Points, in no order, along strands that fork and pass close to each other.
Two points are linked if the straight distance between their rows is under 54.6. Some points are linked to none.
q562: [ -9 -10  -9  -2  -2  12  11  22 -11  -1  -3  37  -5  10   7  -8  15 -13
  -1  16 -12  21 -16  22  22  -2  11  35   4]
q735: [  7   3  10 -13   2   2 -19 -18   7 -13  -5   1 -16 -17   6 -12 -28  -3
  20  17  13   8  27   1  -5   2  13 -15  -4]
q179: [  3   9   5 -23  13 -28  -7   0  -6 -11  -2 -13  16  -7   3   5   7 -11
  19  22   5   8  -5  12   4  -9  11 -13 -13]
q383: [ -2   7   4  21  25  13  32  -4 -22   4  -3 -12   0  18   4   3  13   3
  -2  21  -9 -11   1   1   7 -21  23  -8   1]
q52: [  4  12 -23  -9  -2   7  12   5 -11 -17  10  -4  -1  11   1   3  -4  -2
  11  12  -5   5  -9   1  26   8  28   9 -10]
q956: [-16  -9  -1 -18  -9 -30 -13   2  14 -12  -9  22   4 -11  -6   0  29 -13
  -2 -32 -23  39  -3  10   4  14  -2  16  -3]
q34: [-13  12  27  15   8 -19   2  10 -10   7  -7  -1   6   3 -20  22   5 -19
  16   6   1   1  -5  13  -4 -12  -5   2   5]
q864: [ 10   5  -5 -21 -17 -10  -4  -5  14  -6   3  -4   7 -14  13  -9  -2  -2
  -2 -15   1   8  19   9 -12   3  -2 -16  -1]
q628: [ -2 -18  -9 -10 -12   5 -34  -5  21   0   8  -7 -12 -13 -14 -13 -10   8
  -5 -29  11   8  21   3   0  27 -17  -7  -6]
q943: [ 12   6 -20 -12  16  -2  12  -7 -15   0   6 -10   3  -1   6 -12  -6  -7
   8  25  -1  11   2  10   1   5  24 -19 -13]
q571: [ 31  -6   5   8  -3  -2  -2   1 -18  -3 -16   3   7  16  38   3 -21  -6
 -16  15  -2  -6   1  10 -32 -22  24 -11   0]
q41: [ 25  -5  15  17  17  -9 -11   6 -19  10 -15  -8   0   8  28  -3 -37 -34
  23  29  11 -15  10 -17 -25 -25  30 -40  -6]
q825: [-14  12 -17  -5  -9  11  25   5 -21 -18  -2  -3   4  18   4   6   8  -4
  -9  10 -20  -3 -19   9  26   2  24  12  -6]
q818: [-20   5   2  26  24  18   9 -12 -15   9   9  -6 -13   0 -20   0  -1  26
   0   8   9 -28  13 -15   4   4  -6 -13   4]
q607: [  5   4  15   4  15 -33  -7   4   8   4 -18  18  20  -5   5   5  11 -29
  12   6  -4  22  -7  21 -36 -15  -5  10  11]
q408: [ -7  -6  19   3  -1  -7 -10   3   0   7   2  -6   5  -6 -27   0  16 -12
  -1 -18  14  16  -1  26   5  11 -11   2  -3]
q965: [-19 -10 -13 -11 -17  -8 -30   0  23 -10  12  -5   4   1 -20  -1  21  -7
   8 -29   7  18 -11  -3  41  28 -12  13 -14]
q964: [-25  -2  14  10  11  16  21   9 -15   7 -12  23 -10  15 -35  -2  27  -7
  -9   5 -10  -4 -28   1  13 -24  -7  46  -1]
q466: [ 18  -1   9   9  30   7   7  -3 -27   6  -3 -12 -17   7  14  -8 -32   5
   4  37   8 -11   4  -7  -1 -12  23 -30   0]
q911: [-35  -2   2  18   6  22  24 -17   1   9  -3   7  -8  15 -26   5  37  21
 -15  -4  -4 -26 -12 -20  24 -10   1  17   8]
q678: [  6  -6   2 -20 -11   6 -25   4  12   4  12 -13  -2  -4 -25   8  20  -4
  -5 -36  10 -10 -12  -7  28  29 -36  -9  -6]
q876: [-21  -6  21  30  14   6  33   3 -15   9 -20  35 -15  20 -21  -4  31   2
 -16  15 -13 -13  -9  -4   0 -30  -2  29   6]
q235: [-19  -6  -1  20  -2  19  27   6 -11   9  11  16  -9   9  -3  -4  37  19
 -26 -23 -17 -13 -27 -11  19   5 -21  30   6]
q42: [  4   5   5  -1  14 -15 -21   1  -2   2   3   1  14 -10   4   2 -15 -15
  23  21  10   3  19  11 -27  -8  14 -24  -8]
q509: [  9  -7  -4 -17   2  -8 -21 -10  10 -14  -3  -9 -14  -7  -3  -1 -21   6
  19  11  10  17  10  19  11   6   9  -4  -8]
q133: [  7   1  24  14 -14   5   0   2   9  16 -11   5  12  -6  34  10 -25 -14
   0  13  -2  -4   5  12 -39 -11 -14  -8   8]
q90: [  0   6 -34 -35  -3  -1 -29 -15  28 -10   4 -17   3 -24 -13 -14 -19   7
  13  -7   4   3   8 -16  -7  19 -10 -15 -14]
q120: [  0  12   5   9   5   1   8  12   3  13   4   3  10 -19 -10  19  13  -7
   3  -9  -7 -11  -2   6 -19  -1  -8  -6  10]
q770: [ 25   4  14  21   4 -15  -4   4 -20   8 -12  -5  12   9  29  12 -12 -33
  14  16  12  -5   0  -7 -21 -28  42 -27  -2]
q957: [  7   0 -15 -28  14 -15 -19 -20  10 -11 -16  -7  -1  -7  20  -7 -11 -12
  16  14 -10  18  15   5 -14   3  35 -25  -9]
q510: [  4  -1 -10 -10  -7  -8  11  17   0 -17  -6  19   3   5   8  -3  17 -16
   9  15  -8  28 -11  19  17  -8  20  19  -6]
q667: [ -2   3 -18  -4 -11  10   8   9   7  -5  12   6   6   0  -6   3   7   5
 -14 -23  -1  13  -9  16  21   7 -12  18   2]
q823: [ -4   0  20  25   7  14  14   9 -14   7  -9  25  -1  11 -23   9   6   1
 -13  -3  -2   3  -4  13  -4 -12  -7  23  12]
q768: [ 10  11  22  21   6 -14  17  11  -8   5 -17   5   4  10   4  10  -8  -7
  -1  19  -3  -2 -11   7 -26 -19  17   4   9]
q670: [ 18   0  17  -8   3 -41 -13  -2  10  -9 -11   6  -6  -9   6  -4   7 -17
  29  30   8  23  18  17  -4 -21  15  -3   4]
q15: [-10  13 -16  -4  13  16  -5 -10 -14   6   5 -10 -10  -2 -38   3  11  21
   0  -8  -2 -34  -3 -22  21  15 -15 -16  -2]
q899: [  5   8 -26 -21 -11  11 -12   1   7   0  16  -8  -5 -10 -10  -6  -4   8
   2 -21  -5 -13   3  -6  17  31 -28 -17   4]
q778: [  8  -7  12   6   0  -9   9   6  14   7  -1   4  -4 -10   2  -3  -9  10
  -6   4   2  10  -4  17 -19   7  -9   7  16]
q655: [ -3 -15 -25 -19 -28 -26 -17   2  36  -7   2 -13   2  -5 -15  -4  12  -7
  -1 -42  -6  13   2   0   7  28  -9  10  -1]
q31: [  3  -1  10  34  24   1  34  13 -13  11 -10  29  -8  27  -5   4  14   0
  -3  21  -7  -2 -10   5  -6 -33   7  17   7]
q183: [  2  -8   9   3  -3 -15 -17  -7  25   8  -1   1   4 -19  38 -15 -20 -22
  16  22  11   6  23   1 -42 -17   8 -19   7]
q659: [ 22  -4 -10  -9   7  -1   0   9   4 -12  -2   6  -6  12  31  -4  -2  -1
   1  19  -8  21   8  14   4  -9  35  -3   9]
q814: [ 13  -7   3  11   6  10  18  -2  -9   3   8  -5  -4  14   4  -6 -11  28
  -7   4   4  -6  -1   6   4 -11  -5  18  11]
q786: [ 11   6  10   4 -11   0   7   9   0   4  -6  -3   9  -5  21   6 -17   6
  -8  -1  -4 -11   9   3 -42  -1  -7 -17  14]
q51: [ 12   9 -26   7   5  22  -1  -5 -11  -7  17 -15  -3  -8 -10  -8 -21  29
   2  -7   4 -10   2  -8  13  19 -14  -5 -12]
q761: [ 15  -4   1  -8  15   3  -5  -5 -14  -1  10   1  -2 -12  24 -25 -34  -3
   7  27  12   5  13 -14 -22   5  24 -32 -12]
q844: [ -2  -4  20   3  -6 -23 -18  10  20  10  -7  11  15 -17   1   3   2 -22
   8  -6  11  15  10  15 -33  -5 -19   6   7]
q909: [-13  -6   8   8   0  18 -12  -3  -8  12   9   0  -5 -19  34 -12 -47  -1
   8  31  11 -16  10 -25 -31   9 -14 -35  -1]
q142: [ 16  18  15   3   3 -15   1   3   5   2 -22   2  26  -3  35  15 -10 -29
  10  12   6   6  -5  11 -33 -28  16 -18  11]
q529: [ -8 -25  12  -4  -4  -7 -23   6  15  -4  12   0  -4 -11 -23 -14  27 -16
 -10 -26  12  30   4  16  21  17  -2   7 -10]
q605: [  1  12   1  -6  -6  13  -9  -6   6  11  13 -15   2 -13  -8  -4 -25  11
   7   4   6 -22   7  -8 -14  21 -13 -13   7]
q961: [ -4   3   0   1  15  25  -2  -1  -4   5  13  -1 -13 -20  17 -14 -41  23
  11  14  20 -20  10 -27 -17  17 -19 -26  -3]
q110: [ 19   3 -33   0  -1  11  13   7  -9  -4  14  -1  19   0  20   1  -7  29
 -13  -7  -4  -1   6  -7  -3   0  -1 -11   0]
q495: [ 18  -1  12 -13 -14  -4  -7   3  17   8  10 -24  -2  -8 -31   7  10   6
  -8 -32   4  -6 -25  -1  20   7 -27  12   0]
q447: [ 17   7 -28  -8  -4  25   4 -14  -7   1  13 -24  -4 -11   4  -3 -25  33
  -5  -1   1 -30   4 -28   6  14 -17 -18  -4]
q391: [ -6  -3  -8  -6  -4  20  16  12   0  -8  -2  17  -1   9   0   3   8   1
 -10 -10 -16  17 -23   8  20   2   1  42   8]
q174: [  0  14  19   6  -3 -14  16  17   1   6   0  10  25 -17 -17  11  15 -13
   7  -7   9  10  -6  10 -10 -12 -14  11   5]
q810: [ -7  -6 -26  -3  -7  10 -26   6  13 -10  23  -5  -5  -8 -22  -6  15   3
   1 -23  15   7  -5  -9  31  30  -1   8  -1]
q103: [ 18  15 -10 -10  -7  -8   1  -3  -8 -12  -7   5  25   3  30   0  12 -13
  -6  -6 -13  13   4  21 -20  -1  16  -7   3]
q482: [ 23 -15 -15  -6 -17  -6  -6   5  12  -1   3  14  13  -3  42 -14 -14  14
 -13  -1   5  13  14   2 -36  -3   9   1   3]
q400: [-30   0  27   5   1  10  -3   9  -8  -1 -13  22  -4   0 -26   4  25 -22
  -8   8 -11  -8 -36  -1  12  -9  -4  50 -15]
q61: [ 26   2   3   2  16  -2   0  15 -26  -1  -6  11  -2  24  23  -6 -10 -15
   6  38 -10   0  11  19  -5 -19  30 -29   0]
q945: [ 15   6  -9  12  12  10  13   2 -20   5  11  -7  16  10  17   2 -11  17
 -11  11  -1 -13   8  -7 -12 -13  17 -16   3]
q550: [ -5   7 -10 -15   5 -14 -21  -2   7  -6   3 -21  16  -9 -11   5   1   2
  17  15   9   0   3  10  -3  -4 -11  -7  -9]
q100: [-13  21  16  -5  -6  -3   8  13  -4  -3  -3  -2   9   1 -23  25  23   3
 -15 -22 -11   1 -14  -1   9  -1 -12  10   1]
q998: [ -2  -6  -8 -23  -9 -25  -6  -4  20  -7 -20   8   5  -6  14   4  15 -14
  -2 -16 -23  33  -4  23 -12   4   8  13   2]
q517: [-13   9  10  15  -2  16  -1   2   1  13   8  -7   3   2 -18  13   2   6
 -11 -14   4 -15   5   3   0   8 -13 -10   9]
q498: [ -2  12  -2   1  11   3  23   3 -13  -1  -4  -6  10  13  12   8   3   4
 -11  12 -21  -2 -17  12  10  -7  15   2   4]
q764: [  8   6  24  -4  -1  -9  -1   0  -8  -4  -7  -1  -5   0   2  13 -17   2
   7   6  20  -3  14   9  -8 -17  11   0  -2]
q294: [  8  -1  17   0   2 -13 -11  -3   8   8 -12  -8   3 -11  41  -3 -34 -28
  26  36  21   0  17   0 -25 -17  17 -25  10]
q745: [ -4  -7  -3  22   0  21  14   4  -3  12  14  -7 -13  10 -13  -8  23  32
 -24 -18  -5 -13 -27 -13  28  16 -16  12  19]
q572: [ 15  16   7 -16  10 -17  -7   0  -8  -1 -14  -8   9   5  19  15  -3 -22
  11  18   0  14  -7   4  -6 -10  30 -24  -9]
q542: [ 10  -3  10  28  20   9  34   7  -2  17  -3  12  -4  14  -5   3  -2  21
 -15  -2 -17   0 -17  -6 -21 -18 -20  20  13]
q894: [-12  -8   8  38  13  16  34   3  -4  19 -11  13 -11  20 -15  -1  20  34
 -21  -7 -23 -12 -15 -17  -5 -18 -14  18  12]
q610: [  2   8  18  12  -7   6   6 -13  13  10  -2 -18   2   5  -3   9 -20  18
  -3   6  19 -32   7 -21 -17 -24 -18  -4   9]
q750: [ -5   8 -33 -18  -7  -8   1   5   3 -24   7   1  -1  -5   0 -11  -1   0
   7   2  -1  16   7   6  16  17  23   5 -15]
q677: [ 10   1  12  14 -12  13   0  -3 -14   9   3  -2  11 -10  52   4 -37  -9
  -3  29   2  -7  12 -13 -48  -3   6 -28   2]
q758: [-23  -5   7 -18 -19   5   0  13 -11  -8  -9  24  -5   0  -2   2  28 -27
  -1 -25  -9   9 -27   2  24   9  -6  56 -17]
q236: [ -3   0 -12 -26 -10   6 -21 -17  24   9  10  -8   4 -31  17 -11 -21   1
  13  12  14 -11  12 -24 -26   5 -28 -26   3]
q262: [-15  -6   7  27  -9  21  -1   6   4  13  10   3  -2  -5  35   6 -40  -2
  19  21  16 -25  15 -19 -33  -1 -13 -17  10]
q22: [ 12   5  14  16  -5   2  10   3  -4   7   0 -15   5  -3  52   1 -21   2
 -18   8  -4  -8   4  -8 -29  -2  10 -29   8]
q597: [  6  -1  14  16 -10  10  10 -13  10  13   0  -7 -12   4 -18   2  -2  23
 -24 -14  10 -40  -1 -25 -12 -10 -26  -4  16]
q856: [  6   7  18  14   8  14  14   3   7  12  -4   7  -4  -8 -23   8   5   5
  -8 -26   7  -8 -23  -9   3 -15 -22  23  14]
q237: [  5   2 -20   7  15   6  12   3 -16 -17  12  -8  -3   2   7  -4 -14  14
   1  25  -4   8   0  14  13  12  23 -10  -3]
q892: [ -3   6  15   6  16  -4   3  15 -13   1  -5  23  -1  15 -11  14  11  -7
   6  18  -3  12  -4  20  20 -13  17  11   9]
q665: [ -8 -20   6  -5  -4  17 -10  13  -4   1   6  14   3   6 -21   0  28 -13
 -13 -43   7   9 -27  -2  37   7 -16  34 -16]
q551: [ 12   3  -3   6   5  14  27   5   2  18  -4  10   2   2 -13   1   9  25
 -27 -15  -4  -3 -17  -6   0 -14 -22  23  13]
q753: [-19 -16 -21   9 -22  10  -7   5  -7 -15   8  -2   1  14 -21  -8   7   0
  -1 -18   2   7  -7  10  38  27  -4  31 -16]
q335: [-14   5  12 -12 -12 -20 -26  -7  24   3  -4  -9   6 -27  -1   3 -14  -6
  11  -1  18   3  22  -4 -31   9 -13 -21   0]
q243: [ -5  17  -1 -11  -6   5   0  -2  -2  -1  15  -9  -4 -11 -14  11   4   4
  -6 -12  -4 -11   7   2  18  15 -20 -17  -7]
q115: [  8   7 -22  10  15  24  20 -10 -18  -3  17 -19  -4   8   6  -6 -15  42
 -15   3  -4 -31  -1 -31   0   2   1 -18   4]
q224: [ 12  -1  -5  -1  14   5  11   3 -38  -6  -6   6  -9  24  18   2  -6   6
  -2  29  -8  -8   9   5  12 -11  35 -22 -13]
q287: [-10 -13   1  -9   6 -16 -15   3  20  -1   7   9 -12 -10  -7  -8  22 -16
   5 -11  14  27  13   8   9  13  12  12  -2]
q688: [  3  10  -3  21  16  15  13 -11 -17  17   4  -7 -10   4 -11  -9 -16  29
   9   7   2 -30  22 -16 -11   3 -22 -28   0]
q491: [ -4   5 -44 -26   5  -4  -8 -11  16 -16   4 -16  -4 -14  -9 -23 -17   4
  22  -8 -11  11  14 -15   8  28   8 -14 -13]
q484: [ -4  -9 -24 -21 -14 -19  -1  -4  14 -12 -12  16   0   8   9   1  12 -17
   1  -5 -24  36  -5  28  14  -5  24  17  -3]
q119: [ 21  -6   7   1  12  -7 -13  -3  -4   8  -4   4  -5   5  34 -18 -31 -16
  18  33  14   4  17  -1 -15 -16  30 -34  -4]
q270: [  6   9  27   7  -2   1   0 -11   9   6  -3 -13  12 -10   4  11 -27   3
   6  10  21 -14   8  -2 -20 -12  -5  -6  -3]
q588: [  2 -12   0 -22   0 -47  -8 -17  27 -17 -12  -3 -10 -10   6 -14   6 -13
  10   5  -1  29   6   7  -4 -14  13  17  -6]
q622: [ 18  -3 -14   4 -12  12  11   7   8   9  17  -8  -6   1 -13   9  -3  24
 -18 -15  -4 -17  -7 -10   7  16 -23  -2  18]
q209: [-15  -1 -33 -14 -16  -5 -10   1   9 -28   4   0  -8   7  -3 -11   6 -12
  26  -7   2  22   8   8  40  26  15  11 -15]
q92: [  5  -8  21 -14  -1 -28 -23  -9   9  -6  -3   5 -10  -9  -8  -7   2  -4
  20  14  14  14  16  18   8  -3   0   4  -3]
q640: [ 16  -5  -1  11   2 -20 -10   0  11   2  -3  11   2  -2  18 -12 -15 -11
   9  20   9  11  16  16 -37  -5  11 -14  11]
q554: [-20  -5   3  21  -3  21  12 -20   0   9  -4  -2  -8  14 -30   0  39   9
 -22 -27   0 -25 -23 -13  38  -5 -14  23   2]
q5: [ 10  -5  -6 -23   9 -44  -9  -8  25 -12 -18  16  -6  -4  13 -11  14 -27
  17  24  -4  26  15   8  -3 -17  28  -2  -4]
q949: [-11   0  23  -8  -8 -12  -9   9 -10   2   1  -9   7 -11 -22  27  32  -5
 -14 -20   5   0 -22  -9  25   8 -20  14 -11]
q82: [  9   0 -10  11  -5  18   7  -4  -1   3  21 -18 -16   0 -22  -7   5  24
 -16 -26  -2 -26 -11 -13  31  25 -24  -7  10]
q633: [-21   7  -3  17  11  24  19 -24  -4   9   7 -10  -5  10 -17   7  22  21
 -11  -5   5 -21   5 -19   7 -10 -10   2   2]
q384: [-16  -2   2   7  -7  19  14   3  -8  -7  -9   5 -11  16 -21   3   7   8
 -22 -19  -8  -2 -23   6  27   4  -3  36   4]
q86: [  4 -25  -8 -15 -26 -34 -35   4  29 -15  -1  -7  10   1 -28   4  11  -6
 -12 -38   9  19 -10  -2   5  19 -12  24 -11]
q410: [  7 -14   4  19  -3   5 -12  -8  -8  10   1   3  -1   5  66  -8 -30 -18
   3  31   5   0   5 -26 -46  -8  19 -35  -1]
q77: [-13   2  17   0  -8   4 -17   0  -4   5   6 -20  -7  -5 -40  11  26  -5
 -15 -27   6 -20 -30 -17  40  15 -24  13 -12]
q916: [  7  13 -30 -26  11   5  -2  -8  -9 -16  12 -16  -2 -14  -1 -11 -19   1
  23  -6  -2   6   5  -7  17  15  -2 -17 -12]
q835: [-23  -2  34   2   5 -11 -15  15  -8  11  -4   7   2   1 -26  21  20 -19
   4  -1   4  10  -9  23   9  -4 -12  11  -5]
q759: [-11   7   6 -33  -8 -16 -34 -20  14 -13  -4  -8  12 -26  11  -1 -20  -4
  19   8   4  -2  28 -10 -27   7  -6 -25 -14]
q30: [ 13   3  13  27   8  10  30  10   6  26  -1  -8   4  -7   4   8  -7  16
  -7  -3  -1  -9  -4 -12 -24 -12 -18   9  23]
q717: [ -6  -2  19  35  -1   5   6   9   2  16   0   8  -2  -3  35   4 -28  -6
   4  18  15 -10  18  -2 -33  -5  -6 -13  23]
q318: [-29  -2   8 -10  -8   9  -6   7 -10  -8   2   8  -5   8 -14  11  15  -8
   2  12   4   4  -3  12  36   6   1  18  -9]
q740: [  5   8  31  -8 -10 -28  -5   4   3 -15  -4  -4  -8  -9 -10  17   0  -6
   7   8  12  16   4  15   8 -13   3  10 -11]
q374: [ 14  -4  -9 -11  -1   0  -2   7   2   5  -6  35   7 -11   3  -6   8  -1
  -8 -20 -15  27  -1  10 -22 -11 -17  16  11]
q872: [  2 -12   3 -21  -3 -15 -13  -4  33   8  -7  -6  14 -16 -13   5  -3   0
   1 -16   8  13 -12   4 -12   4 -18  20   4]
q192: [-10  -1  -4 -32  -1 -14 -21 -27  19 -19  -8  -5 -12 -26  15 -20 -21  -4
  26   5   0  10  36 -12 -13   8   7 -19  -9]
q847: [ -8 -22   9  -8 -16  -2 -24   9  17   1   4 -10   2  -6 -28 -10  27 -13
 -13 -48  13  21 -20   1  29  31 -10  10 -12]
q397: [  5  -7 -24 -15  -1   9 -22 -10  16 -13  11   0 -12   0   8 -16 -25  13
  14  -1  11   8  19   9  17   8   2  -3   1]
q492: [-24  -4  27 -13  -5   3   1  14 -12   0  -1  17  -6  -5 -17   6  31 -21
  -3  -6  -8  16 -34  -4  27 -10 -16  55 -16]
q188: [  6  13 -23 -35  -1  -9 -28   0  22  -6  12 -17  -4 -16 -16   2  -3   9
  16 -12  -1  -8  -1 -21  14  25 -26 -18  -5]
q439: [ 25  -4 -15  -3  -5  -3   1   1  -6  -5 -14  18  20   7  35  -1 -10  -3
 -12   2 -11  18  -2  13 -34 -11  20  -1  -2]
q173: [-23  -4  23  -4  -3   7   3  17 -12  -2 -10  18  -8   9 -17  17  20 -19
   2  20  -3   5 -18  14  25 -12  10  32  -5]
q702: [-18   1   8  -5   3  16   2  -2 -10  -1   2 -10 -11  10 -23   9  18  10
  -3  -6   3 -11 -17   7  33  -9  -4  24   2]
q428: [-11   2   8 -23  -6 -32 -12   4  15 -16  -7   4  10  -7  -9  17  26  -5
   3 -17  -9  24  -3  11  17   9   3  20 -17]
q424: [ -6 -14 -26 -26 -14 -33 -19 -13  26 -18  -5 -12   6   3  -8   0   4  -9
   8 -28 -17  21  18   6  15  10  -7   8  -5]
q128: [ 13  11 -16 -11  -1  13  21   7  -4  -2  11   2  17   3   8   9   7  17
 -12 -21  -5  -1   0  -3   5  -1  -1  13   7]
q102: [-16  -8   7 -16 -16 -25 -24 -19  43  -1  -7  -2   3 -27  11  -6 -12  -7
  10  10  14   0  31 -13 -37  -6  -1  -4   8]
q354: [-11  -5   0 -23 -15 -20  -8  17   0 -12 -22  23   3   5   2   7  25 -29
  13  25 -10  24 -10  26  22   5  14  25  -3]
q587: [  0  -6 -12 -12  -4  10 -26 -11  29  -5  10  -4  -7 -24   6 -19 -16  16
   3  -4  15   5  22   4  -8  23  -1   1  12]
q983: [-18 -15   6  36   9  15  36 -10  -7   4   6  12 -17  24  -4  -2  25  33
 -26   5 -19  -5 -13  -8   7  -1   3  13   7]
q712: [  9   7 -32  -9  10  -8  -9  -1 -20 -15   4  -2   5  11  19 -10   1 -17
   5  13 -18  18   4   9  -2  10  42 -25 -11]
q685: [-23   2 -16  -7  -2  21  11  -8 -16  -5   3 -14  -3  16  -8   1  17   2
  -1  -3 -12 -16 -13  -4  34   3   3  11 -10]
q138: [  2   2   1  30  17   0  20  -6 -23   6  -7  -8   2  13  12   4 -16  18
  -2  15  -4 -25  15 -16 -33 -10  10 -23   7]
q643: [  0 -13  18   7  -6  13  -2   4   8  14  -8  -8   4   0 -35   4  19   1
 -18 -28   1  -7 -23  -3  16  -4 -30  17   7]
q952: [  2   8  18  29  19  -4  35  -1 -22  10 -18   2   0  29   4  11  12 -18
  11  26  -5 -11   1  -8   0 -30  32 -13   1]
q446: [-11  -3 -21 -29  -5 -29 -20 -33  27 -25  -3  -7   2 -17  10 -19   0  -3
   9  -8 -12   9  41  -1  -7   9   8  -5  -3]
q321: [ 15  10   6  -1  13  -6  -2  -7 -11  13 -13 -18  20   1  26   7 -12 -24
  16  18  -1   2  -7   6 -30 -20  24 -35  -5]
q699: [-23  -3 -11   4 -32  20   2  13   0  -5  10  -4   1  14 -21   2  16 -15
  -6 -28  -5  -3 -25  -9  38  23  -6  42 -14]
q634: [-20  -2 -19 -23 -14  -4  -7   5  11 -16  10  -8   0  -3 -13   9  17  -5
  15 -13  -7  18   1  -5  36  16  -3  16 -22]
q989: [ 12  -2 -17  -4  15  10   0  -7 -10   4  20   2  -8 -14  19 -22 -34  19
   6  13   9  -6  17  -9 -14  15   3 -24  -4]
q135: [-32   4   9  -1 -13  13   5  -4  -5   0  -1  -4  -1   1 -32   5  43  -7
 -12 -15  -1 -26 -32 -20  35   6 -13  29  -7]
q696: [ 42   0   2   5  -1 -13   0   8 -20  -9 -16  18   1  24  25  -7   4 -29
  -7  29  -9  12  -6  25 -10 -14  35 -23   8]
q337: [  3   5   0  -1  12 -10   7  17   1   7  -2  24  18 -12  -2   1   9 -15
   6  -9  -1  23 -14  17 -27 -16  -8  11  13]
q71: [-34  -5  -5  -4 -36  13   3  19  -4 -16   0  15   1  16  -4   0   7 -19
  12 -25  -6  15 -32  -5  34  13  -9  60 -18]
q804: [ 16   2  17  24  21   0  19   3 -31   3 -14  -4 -10  24   6  -4 -15 -10
  11  34   6 -20  11 -10  -6 -22  36 -27  -2]
q194: [  5 -13 -27   0 -22  13 -11  10  17   3  19   0  -3   2 -24  -3  21   4
 -17 -35   1  -3 -17 -10  40  34 -20  10   5]
q201: [ -5   5   1  11   2  16  37   2 -11  -1   0  12   2  14  -1  13  22  11
 -28 -19 -18 -12   0  -5   3   0 -18  -6  11]
q187: [-11   6  11  37   6   3  19   1  -6  10  -9   9  -1  14 -13  17   3  17
 -18  -3  -5 -28  12 -11 -24 -16 -10 -13  13]
q313: [ -7 -16 -10 -20  -8 -25 -19 -13  31  -7 -11   0   3  -6  -2  -8   2  -6
  -5 -24 -20  21  19  13 -13   9  -4   8   4]
q46: [  4   0  12   6   9   1  -1  10 -12   3  -8  12  -5  11   5   4   4  -2
   4  28   2   4  17  32   3  -2  12 -11   9]
q275: [ -9  20 -22  -4  12  22  15 -11 -21  -7   7 -18   0   4 -17  -3   9  15
   4   2  -5 -24  -6 -18  22   0  -8  -9 -10]
q706: [-20  11   7  31   1   3  28   0 -19   8  -7   0 -11  17 -28   4  19   0
 -10  22   2 -16  -1   5   7 -15  11  16  -1]
q26: [  5 -11   5   6  -9  18   3   9  -2   5  -5   6  -6  13 -31   8   6  13
 -35 -39  -9  -9 -28  -9  17   6 -20  22   3]
q668: [  2  -4 -18 -16  -3   5 -10 -18   6   5   8  -8   9 -20  27 -24 -33   8
   5  16  11  -2  17  -9 -24  11  -9 -17  -4]
q423: [ 35   5   9  10  -2 -10  -4   6 -30  -1 -17   3   7  18  27   9  -5 -26
 -10  14   4  14  -9   6 -21 -27  45 -19   1]
q567: [ -9  12  18  36  16  -1  12  -1 -19   9 -11  -3  -5  18  -3  20  -9   8
   6  14  -6 -23  11  -5 -17 -19  10 -13   3]
q680: [ 14 -13  -3  13  11  -3  -2   5   3  12  13   4  -5   1  29 -12 -24  13
   1  24   5   6  15  11 -22  -1   8 -13  20]
q49: [  9  -4 -29   4 -20  23   2  11   8   0  26  -6 -10  18 -15   0   0  21
  -3 -42  -8 -12  -5 -14  34  28 -20   3   1]
q105: [ 13 -10  10 -13 -15  10 -12   6  15  16   8   4   9  -7  -8 -10  -5   5
 -11 -30   6  -6   2   3 -14   4 -31   6   6]
q81: [ 16   9  -6 -17  -7  -3  12  -5  -1  -5   0  -2  22  -4  12   2   7  -2
  -6  -9  -7  15  -3  14  -4 -10  -4   5   2]
q322: [  2   5   4  30   9   6  25   4 -14   7  11   6   1  18   6   4   9  31
 -23  -1 -15 -16  12  -8  -8  -6  -9 -11  12]
q59: [ 11  11  -8  -5  13  16   1 -18 -13  -7   9 -19 -10  -6  -5  -8 -24  24
  15  15   9 -14   4   0   9  -3   0 -12  -9]
q901: [  7 -12  15  30  -5  14   3  -4   8  24  19 -14 -19   1 -10  -7  -2  22
 -16 -19  19 -33  -4 -21  -2   7 -34   5  11]
q713: [-11  13   0  19  20  14  13  -4 -15   9   7 -10   0   4   4   5 -16  22
   1  11  -9 -36  19 -34 -28   3  -9 -41   0]
q79: [ -5   0  -6 -25  -1 -15 -16 -18  13 -14   7  -7  -3 -18   5  -9   9   1
  14 -16   0  11  25  10   5  14  -5 -17 -10]
q687: [  7   6   4  20  18   6  10 -10  -8  -2  -1 -13 -18  -5  -6  -5 -34   8
  11  32  15 -16   9  -2  -4  -7  10 -16   3]

A fork is a point with three links. Follow the links from the first point to the second and name the forks in between, in order.
q423, q607 => q439 > q81 > q128 > q391 > q384 > q702 > q685 > q825 > q52 > q965 > q529 > q174 > q337
q235, q383 => q82 > q965 > q52 > q825
q956, q179 => q998 > q510 > q391 > q128 > q81 > q439 > q423 > q770 > q321
q447, q634 => q825 > q52
q571, q92 => q439 > q81 > q192 > q509
q491, q818 => q174 > q529 > q965 > q52 > q825 > q685 > q702 > q384 > q391 > q128 > q138
q466, q899 => q825 > q52 > q965 > q529 > q174
q243, q103 => q174 > q529 > q965 > q52 > q825 > q685 > q702 > q384 > q391 > q128 > q81

A fork is a point with three links, a tip a point with one. Leave the first point through the second and follow the links. Name the first fork or tip that comes.
q100, q949 => q138
q410, q677 => q989
q989, q961 => q410
q115, q447 => q825

Follow the links from the first point to the second, and from the first to the third. Name the last point that the two ways share.
q188, q713, q753 => q702
q110, q622, q90 => q965
q892, q745, q135 => q702
q597, q59, q945 => q128
q337, q911, q383 => q825
q30, q668, q5 => q81
